Each scene shows the same named points in several views. A view is turned or mirrored, and shifted as a whole, has a little noise and may leave points out.

Scene 1
View 1
q_280: [  1  -7 -50 -15 -24  -6 -63 -13  -6  69]
q_403: [ 12 -34  -6   6   5   3  47  -8 -19   8]
q_29: [ -5  -1 -24 -11 -13  -4 -20 -22  -7  16]
q_495: [ -7 -18 -33  -9 -23   2 -22 -11  -6  44]
q_762: [ 13  -3 -16 -12  24 -12 -37 -37 -22  25]
q_51: [ -3   0 -31 -11 -17  -3 -25 -20  -7  24]
q_746: [-13 -10 -20 -10 -20   2   4 -14  -3  10]
q_674: [ -5  -1  -6  -9  -2  -3   6 -27  -8 -11]
q_870: [ -6 -12 -13  -5 -12   1  15 -15  -3   1]
q_488: [ 15  14 -39  -7 -15 -11 -29 -17 -16  20]
q_301: [-13 -23  -9 -11  -5  -3  -7 -23  -5  23]
q_840: [ -9  -3 -33 -15 -22  -3 -36 -17  -4  36]
q_795: [ 14 -19 -25   1 -10   0  13  -7 -15  26]
q_767: [  9   7 -47   2 -49   3  20   4  -9   1]
q_205: [ 12 -23 -16  -5  10  -4  -9 -19 -17  32]
q_949: [  5  10 -27 -12  -6  -8 -25 -27 -13  11]
View 2
q_746: [ -3   7   4  -2 -23 -14  15 -10  -4  -5]
q_301: [-5  5 21 16 -6  0 20 13 14  1]
q_840: [-37 -14   7   2   5   5  20  -2   8   6]
q_205: [-15  11  15   9   0   6  27  11  14  14]
q_767: [ -4  16 -14 -34 -24 -11  24 -41 -28  16]
q_51: [-22 -15   5  -7  -5  -2  11 -13   1  -1]
q_949: [ -6 -18  12  -7   4   2   8 -15   3   5]
q_795: [-10  24   6  -5 -10  -2  31  -8  -5  19]
q_403: [  6  42  11   2 -20  -5  34  -3  -5  21]
q_674: [ 24   6  18   0 -14  -5   6  -6   3  -1]
q_762: [ -9 -18  29   9  18  15   8   8  22   9]
q_29: [-11 -13   8  -1  -6  -3   9 -10   2  -3]
q_488: [-19 -22   6 -17   6  11   9 -19   0  13]
q_495: [-42  -6  -4   0 -11  -5  26  -1  -1  -2]
q_280: [-76 -38  -8  -6  10   6  24  -5   5   1]
View 3
q_674: [ 19  -5  -9   1 -10  16  -2 -35   8 -17]
q_767: [  8   2 -57 -25 -10 -18 -28 -28  30 -34]
q_746: [ 15   1 -35   2  -9   2 -18   5   8 -26]
q_205: [ -7  23 -23  11 -22  22   6   3   7 -19]
q_280: [  3  10 -40   1  -9 -14  -7  71   4 -16]
q_840: [ 12   2 -33  -2  -8  -3 -11  28   6 -17]
q_403: [ -6  26 -38  10 -21  20 -14 -42  20 -35]
q_949: [ 15   0 -16 -10  -9   0   6   3   9 -10]
q_762: [  0  13   2   1 -20  18  25  13   4  -5]
q_495: [  8  10 -40   9 -11   3 -18  24   5 -28]
q_795: [ -4  21 -39   3 -19  11 -11 -18  18 -31]
q_870: [ 14   2 -25   3  -9  16 -16 -34  11 -28]
View 4
q_674: [ 11  -8  -3  -6 -17 -11  30  15   6 -21]
q_762: [ 46  26 -21 -25 -13  -5   6  -4  16  -8]
q_205: [ 24  12 -12 -19  -2  -9  -6   8  -6   3]
q_949: [ 22  19 -25   5  -5 -11  16   1  10 -20]
q_301: [  6  14   1 -15  -1  -1  10  12 -13 -12]
q_488: [ 24  22 -41  15   1 -14  12  -4  11 -19]
q_767: [-11 -15 -31  44  18 -25  15  17 -12 -15]
q_870: [  1 -11  -1  -1  -6 -13  21  17  -9 -14]
q_403: [  5 -27  -3  -5   4 -20   0  22 -14   7]
q_29: [ 11  21 -17   2  -2  -3  16   4   1 -20]
q_280: [ 18  70 -46  10  25   6 -12 -12 -10 -16]
q_840: [  9  37 -28   6  11   1   8   1  -8 -20]
q_51: [ 12  26 -26   7   6  -5  13   3  -2 -21]

Which points are out of place in each view (at most two, in the order of its rows)? Write - if all are in place.
view 1: q_403
view 2: q_301, q_840
view 3: q_746
view 4: -
